A landscape with many valleys, sampled at points; each row gives a point and its height.
A ball rolls from a point to the lowest of its 3 nearest points, and stops where none of them is lower. Distance is the straight distance between rows; heights are no part of it.
migi h=4.18: [ -7 -17   2  -5  19  -6 -26 -21   1  23 -12  -5 -10 -21 -11 -11 -12  -1
   2 -20   6  -4  22  -7 -38]
kud h=1.61: [-16 -14 -25  -6  26 -11 -24 -18  -1   1   0 -20 -12 -15 -17 -17   8  14
  31 -10  27 -17  10  -8 -41]
kiba h=1.34: [ 37  -1  18  -2 -32   4  15  29  -3  -7   4  21  13  -5   2   2  -2 -13
 -17  -8 -28  19  -1  17  14]
Mon h=4.52: [ 18 -14  13  -2   4  -2 -14  -8   6  20 -14 -10  -6 -22 -11 -13 -16  -5
 -13 -18 -17   8  20   4 -25]
tev h=1.94: [ 37  -9  21  -1 -26   9   7  19  -1  10  -3  -4  10 -14  -6  -2 -14  -8
 -19 -18 -32  16   4  18  -3]
rola h=3.41: [-55  43 -14   4   5  13   7   2  14 -38  61 -66  20 -15  -6  13  15  28
  14  12  26   2  -1 -20 -37]
Tidul h=2.50: [ 37 -10 -27  25  -9 -42  -4   3   5  35  27  25  -9  15  -2  -1  25 -24
   1  39 -25  13 -17 -20  45]
dovu h=2.27: [-56  39 -17   9  12  -7   4  -6   5 -41  37 -29  10  -8   2  16  18  17
  28   5  40 -13   3 -20 -43]
buzi h=3.94: [  3  13  32 -15  24  60   7 -20   3  -1 -26 -44  11   3  46  36 -31 -27
 -18 -27  11 -26 -20  17  19]
Kesu h=5.61: [ 34 -28 -32   0 -14  19  28  24 -15  35 -10  62 -20  28  21  12 -11   4
  13  -3  -5 -26 -34   1  68]
Gotu h=3.93: [  1  16  32 -11  14  54   3 -18   2  -8 -30 -38   9   1  42  32 -32 -27
 -17 -21   6 -23 -12  19   9]
Koma h=1.47: [-55  43 -15   5  12   8   6  -4   7 -41  59 -45  14 -15   7  15  10  19
  19  13  30  -4  -1 -21 -43]
bapuz h=6.35: [ -1  -9  23   1   8   8  -7 -21   8  12 -36   4  -9 -12  -1   8 -31 -10
 -13 -30  -3   0  27  -1 -27]
sokid h=1.38: [ -3  -3  10  -6  -9 -38 -35   8  -8   0  -8   9   3  -4 -29 -43  33  10
   1  28 -17   8   7   8   1]
sadus h=1.41: [ -7  -4 -10   8   0 -36 -23   1  -4   3 -10   5  -5   4 -36 -40  39  26
  -3  43 -14  16   1  -4  32]
tadif h=2.28: [ 26 -11 -27  34  -2 -45 -16  -2  10  16  18   6   1  11 -14 -23  40  -9
  -3  59 -20   5 -23 -19  44]
nel h=2.26: [ 25 -30  28 -11  14  30  30  42  -1  -6 -10  -6  19 -14   8  17 -28   9
 -29 -40   7  -2  -4  24  41]
zalen h=1.79: [-56  33 -29  14  10 -18   8  -4  12 -38  21 -22   3  -2 -13  24  24  27
  35  -6  46 -17   5 -19 -36]
pupi h=1.91: [ 36 -29  15 -21   1  31  33  47  -8  -6  10  11  20 -11  26  12 -19   4
 -19 -21   3  -5 -24  31  45]
Tus h=1.57: [-15  -5  -3   0  -2 -37 -27   2  -5 -10 -16   4  -6  10 -41 -44  39  29
  11  33  -9   5   3   4  11]
Difa h=1.62: [ -9  -9 -29  17   0 -30 -12  -6   0  -1 -10 -10  -8  14 -47 -47  39  39
   1  49 -11   8  -6  -4  36]
duz h=3.58: [-53  36 -11  -3  27  15   6  -9   1 -29  62 -44  17 -17  18   7  -5  14
  15  13  28   8   3 -26 -44]
gir h=2.47: [ 16 -22  30  -1   5  26  23  20   4   0 -31 -10  10  -9  -2  21 -30   3
 -29 -44   0  -1   6  19  24]
fira h=2.64: [  5 -12 -37  47 -15 -30   1 -15   2  -9   2 -16  -1  30 -38 -37  50  15
  -8  74 -20 -10 -34  -5  30]
laraz h=2.83: [  1 -12  48  -2  11  27  17  15   0 -10 -45 -14  10  -6  13  30 -33  -7
 -30 -41   9 -15   9  21  27]
ven h=2.69: [-30  -4  -7  -2  25 -11 -24 -27   1   5  -6   3 -10 -15  -1   1  -7  -1
  15 -12  25 -12  24 -15 -46]
Genek h=4.16: [  0  14  38 -25  43  65  13 -15   0  13 -25 -51   9  -8  55  30 -32 -25
 -14 -26  17 -19 -23  18  36]
Libip h=3.50: [ -3  -1  54  -9  21  41  14   9  -3  -7 -39 -28  18   0  37  32 -28 -22
 -22 -28  11 -28  -9  25  23]
lel h=1.35: [ 32 -21  12 -23 -17  28  27  46 -14 -12  14  37  22  -2  34  13  -9   0
 -15  -6   0 -10 -35  30  44]
fur h=2.10: [ 29  -9  13 -18 -28  20  27  43 -13 -12   7  43  16   9  26  12  -4  -1
  -8  -7  -5  -2 -23  23  43]
rapav h=1.05: [ 16   7  20   3 -24 -28  -1  18  -3   8   0  38   2  -3 -11 -14  16 -10
 -10   6 -30  26  13   3  15]
ruf h=3.31: [ 18 -16  -1 -20 -20  18  23  37 -14  -4  -1  72   2  13  33  19  -3   6
  -4  -7   4 -18 -29  15  62]
Zutag h=2.25: [ 34  -2 -19  20 -12 -29   5   9   3  36  18  36 -10   5  -4   2  15 -11
  -1  17 -24  27  -3 -18  49]
gigok h=2.35: [ 25   0   9   2 -36  -2  26  27  -9   3   3  53   3  12  11  12   7  -3
  -7  -6 -17  20   0   4  42]
Fom h=1.97: [ 35 -17  22   0 -17  21  16  21   0   8  -8  -7   8 -15  -5   6 -22  -3
 -23 -29 -25  13   7  18   7]
Ledu h=2.30: [ 33  -7 -23  17 -14 -25  16  11  -1  39  18  43 -15  13   2  12  13 -16
   1  13 -24  20  -3 -15  53]
mudez h=1.77: [-22  -6 -18  -3  -9 -35 -21   2  -7 -15 -21  -9 -20  29 -51 -45  41  40
   9  35   1   0  -1   6   8]
zoto h=2.93: [ 23  -3  11  -7 -34   6  28  36 -11  -4   2  51   8  10  19  12   4  -7
  -9  -9 -13  10  -7  14  42]
Dakan h=1.50: [-39  13 -37  12  18 -16   2  -6  11 -23  14 -20  -8   2 -24  13  21  31
  40  -9  45 -17   8 -22 -38]
Fipa h=2.74: [ 44 -15 -28  22 -17 -33   7  14  -1  41  21  35 -19  33   8  16  13 -35
   9  23 -32   3 -22 -15  42]
Dizus h=2.80: [-46  29 -10  -1  26   9  -6 -23  -1 -23  43 -17  14 -12  27   6 -11  -7
  15  15  29  -3   2 -23 -55]
Lepe h=1.89: [-16  -8 -43  11 -12 -21  -5  -7  -5  -4 -10 -19 -24  30 -55 -44  40  46
  -2  46  -8   4  -8  -2  19]
dusuf h=5.47: [ 10 -22   8  -4   8  -5 -15 -12   2  27 -14  -9  -5 -25 -11 -12 -21  -2
  -1 -20 -10   3  21  -1 -32]
geki h=5.38: [ -5   6  36   4   4  25  -3 -19   6  -6 -44  -3  -2   2  14  27 -35 -21
 -20 -32   3 -13  15   8 -15]
des h=5.49: [ 40 -32 -34   6 -18  12  25  24 -20  44  -5  51 -22  39  22  11  -5 -18
  18   2 -23 -36 -39   2  57]
Vip h=1.66: [ 40 -14  22  -5 -27  20  23  33  -3  -3   0   7  13  -9   6   6 -13  -4
 -20 -21 -23  14  -4  21  17]
Gunu h=2.13: [ 37 -19  19   3 -12  22  20  22   3   4 -13  -6   8 -13  -1   9 -24   2
 -21 -36 -18  11   5  20  12]
Kuge h=3.86: [  2  28  12 -14  22  62  -3 -49  14  -6  -7 -29  -4   7  35  28 -46 -24
 -18 -17  11   8  -4   1 -12]
kaso h=2.22: [ -8 -10 -49  31 -20 -23   5 -11  -2  -6   0 -28 -13  37 -52 -42  45  33
  -5  65 -19  -2 -25   0  21]
noki h=4.90: [-40  14   4  -6  18  -1 -18 -31   0 -11   5   3   3 -11  23   8 -13 -16
  11   0  25 -11  14 -15 -56]
Pes h=3.88: [  6  25  19 -17  25  65   0 -42  10  -3 -18 -38  -2   9  42  31 -41 -23
 -12 -24  14  -1  -7   7   7]
Giga h=3.70: [-17  28  -5 -12  30  40   1 -44   7  -5  26 -12   2  -2  32  10 -42 -17
  -4   6  17  21   9 -21 -45]
Vibaz h=1.85: [-22 -14 -14  -3  23 -14 -20 -20   1  11  -5  -9  -9 -15 -14 -13   0  11
  19 -11  21 -15  21  -9 -41]
vife h=1.21: [ 21   3  13   6 -26 -25   8  17  -2  15   3  45  -1   0  -5   0  16  -4
 -11   8 -25  28  11  -1  37]
Sife h=1.48: [-31  -4 -31   4  25 -18 -14 -13   2  -8   6 -21  -9  -9 -19  -3  14  18
  36  -8  36 -19  10 -17 -37]
Dufer h=1.72: [ 24  -4  21  -3 -27 -14  -9  14  -7  11   0  10   9 -13 -10 -17   2 -13
 -12  -1 -33  19   7  13  -9]
bog h=1.64: [ 36  -1  19  -4 -32   0  10  21  -5   5   0  10   8 -11   2  -4  -4 -10
 -19 -12 -33  19   2  20   0]
Dutuz h=1.71: [ 39 -13  17  -8 -29  22  25  38  -7  -9   4  13  16  -4  13   5 -14  -6
 -18 -18 -15  11 -10  24  27]
fusi h=4.08: [ 11 -11  31   4   2  20   3   0   5   7 -36  -6  -3 -14  -3  16 -32  -3
 -22 -41  -4   5  21   9   1]
kov h=3.61: [ 19 -11  12 -11  -4 -12 -26   3  -2  17  -1  -9   0 -19 -14 -31   2 -10
  -3  -1 -25   6   6   8 -29]
Dit h=3.38: [-35  27  -6  -8  37  23   1 -31   4 -12  47 -24   8 -12  30   6 -26  -7
   4  14  21  17   5 -28 -51]
gokip h=1.75: [ -5 -16 -24 -14  16 -14 -28  -5   0   3   0 -29  -6  -7 -23 -29  15  13
  25  -1  13 -17   4   4 -40]
kiguz h=4.06: [-25  23  -2  -5  19  24  -4 -42   6  -9  20  -7   4  -4  36  10 -29 -26
  -3   4  19   5   3 -17 -57]
Zan h=2.54: [-16  -6 -17 -17  -9 -30 -29   7  -8 -22 -10 -20 -12  20 -39 -41  38  24
  19  25   4 -13  -4  16 -23]
ligo h=3.10: [  1  -2  48   1   7  33   9   0   3 -11 -47 -17  11   2  20  32 -32 -14
 -25 -37   6 -21   7  20  13]
Gaviz h=4.67: [-11  13  27  -3   1  29  -9 -40   6  -5 -24  -6   2   0  25  27 -36 -31
 -14 -17   5 -10  10   1 -32]
tena h=3.30: [ -5  -7  59  -9  24  29  18  17  -5 -10 -40 -18  20  -3  32  35 -28 -17
 -25 -30  16 -23  -8  26  32]
nal h=2.96: [ 25 -11  14  -5 -12  -6 -12   0  -2  20  -4  -6   4 -21 -12 -18  -8 -11
  -9 -11 -27  10  11  11 -25]
nubi h=0.55: [-19  -9   7  -1  18  -5 -21 -27   3  11 -18   7  -6 -19  -1   0 -15  -5
   6 -19  12  -5  26 -12 -41]
ribat h=1.22: [  1   3   6   0  -6 -38 -29   6   1   7  -3  18  -1  -4 -27 -33  34  11
  -2  29 -15  19   8  -2  22]
mageg h=3.02: [ 28 -17  22   0  -5  13   4   5   3  18 -19  -9   0 -20 -11  -1 -27  -3
 -18 -30 -20  14  17   8  -5]
tole h=4.45: [-33  23   2  -5  20  14 -12 -35   1 -13  19  -2   6  -7  29   9 -24 -22
   6   6  20  -4   6 -15 -58]
Lukem h=0.56: [-18  14  16  -5  10  15 -13 -39   5  -9  -8   4   1   0  28  15 -28 -27
  -2  -5  11  -9  10  -8 -51]
Mamaf h=1.70: [ -4  -3 -41  -9   0 -23 -14   2   4 -14   5 -42 -12  18 -36 -19  30  21
  42   3  19 -22 -10   3 -45]
femo h=4.35: [ 24  -7  -6  -3 -25   8  35  29  -9   8  -1  66  -3  14  20  17  -3   2
   0 -10  -8   1 -11   8  63]
pif h=1.27: [-25   2 -48   9  15 -17   1  -5  11 -10  12 -34 -11   7 -35   0  20  30
  43  -8  37 -19   3 -10 -41]
Peno h=2.57: [-24  -1 -30 -14 -17 -31 -14   6  -3 -29 -19 -23 -21  40 -49 -30  38  30
  24  19   8 -12  -7  12 -27]
vinu h=1.82: [ 25  -2  -6  16 -23 -21  16  15  -2  25   8  55 -10  10   1   7  10  -5
  -1   7 -21  25   4 -14  51]
Legan h=0.82: [ 14   3  16   4 -19 -35 -10  17  -3  13   0  36   1  -9 -12 -19  22  -3
 -11  16 -29  31  12   0  24]
nefep h=1.86: [-54  25 -15   4  18  -9  -4 -11   1 -32  21 -12   4  -9   9   9  14   8
  30   2  38 -18   4 -20 -45]
kobon h=1.63: [-51  12 -22   6  24 -16  -9 -10   3 -21  13 -11  -1 -13  -4   7  17  18
  38  -7  46 -16  12 -20 -38]
lito h=4.40: [ 39 -22 -33  11 -17   4  29  21 -13  37   4  51 -21  29  18  17  -1  -6
  11  -1 -19  -5 -21  -5  59]
Petev h=2.11: [-29  -3 -28  -7 -18 -33  -8   0  -2 -22 -24 -10 -26  43 -61 -39  42  36
   9  28   4  -2  -3   5  -8]
rud h=3.81: [ -6  27   6 -16  24  46   1 -49  12  -6   8 -14  -4   3  36  22 -46 -26
 -11  -6  12  15   0 -11 -35]
tidel h=2.46: [-51  27  -8   0  21   3  -4 -19  -3 -26  41 -18  12 -12  24   6   0  -1
  21  13  28  -8   2 -24 -52]
bavu h=3.89: [  9 -11   4 -17  -3 -22 -32   0  -7   9  -4 -16   1 -15 -17 -38  18   2
  10  11 -14  -5   5  10 -29]
kulov h=1.65: [ 10  -8 -16  21   0 -39 -20  -1   3  17   7  13   0  -2 -29 -32  34  10
  -2  44 -19  22  -2 -14  43]
datuz h=2.92: [ 37 -12 -29  15 -20  -9  21  16  -2  39  13  44 -19  26  11  18   8 -16
   7   4 -25   8 -12 -13  52]
kad h=6.30: [-15   1  17  -2  12   2 -13 -30   3   8 -28  10  -7 -13   7  10 -26 -15
  -6 -19   8  -8  28  -5 -38]
val h=2.87: [-59  49 -17  10  -2   0   7  -5  15 -45  52 -46  16  -9  -5  18  18  22
  22  11  33 -12  -1 -18 -40]
Zuk h=1.04: [  7   5  20   1 -15 -41 -21  12  -1  10  -2  28   3  -9 -22 -29  27   5
  -7  23 -23  24  10   3  19]
Malur h=2.43: [ 22  -2  -5  14 -10 -37  -1   8   3  27  12  36  -5  -2 -11 -13  25   0
  -7  25 -27  33   3 -15  45]

Where does a ball stop that starts at each point below?
Lepe: Legan
lito: Legan
Mon: kiba
Zan: Legan
dusuf: kiba
kov: kiba
fira: Legan

Call two points neighbours if one is among the 3 nearest of the other. Go from one point of each pair to the other, from neighbour to neighbour, staying as low as possible. Name the highest point that can't be avoided.
lel, Koma: zoto
Koma, Lukem: kiguz
nubi, Legan: ven
Legan, pif: Peno
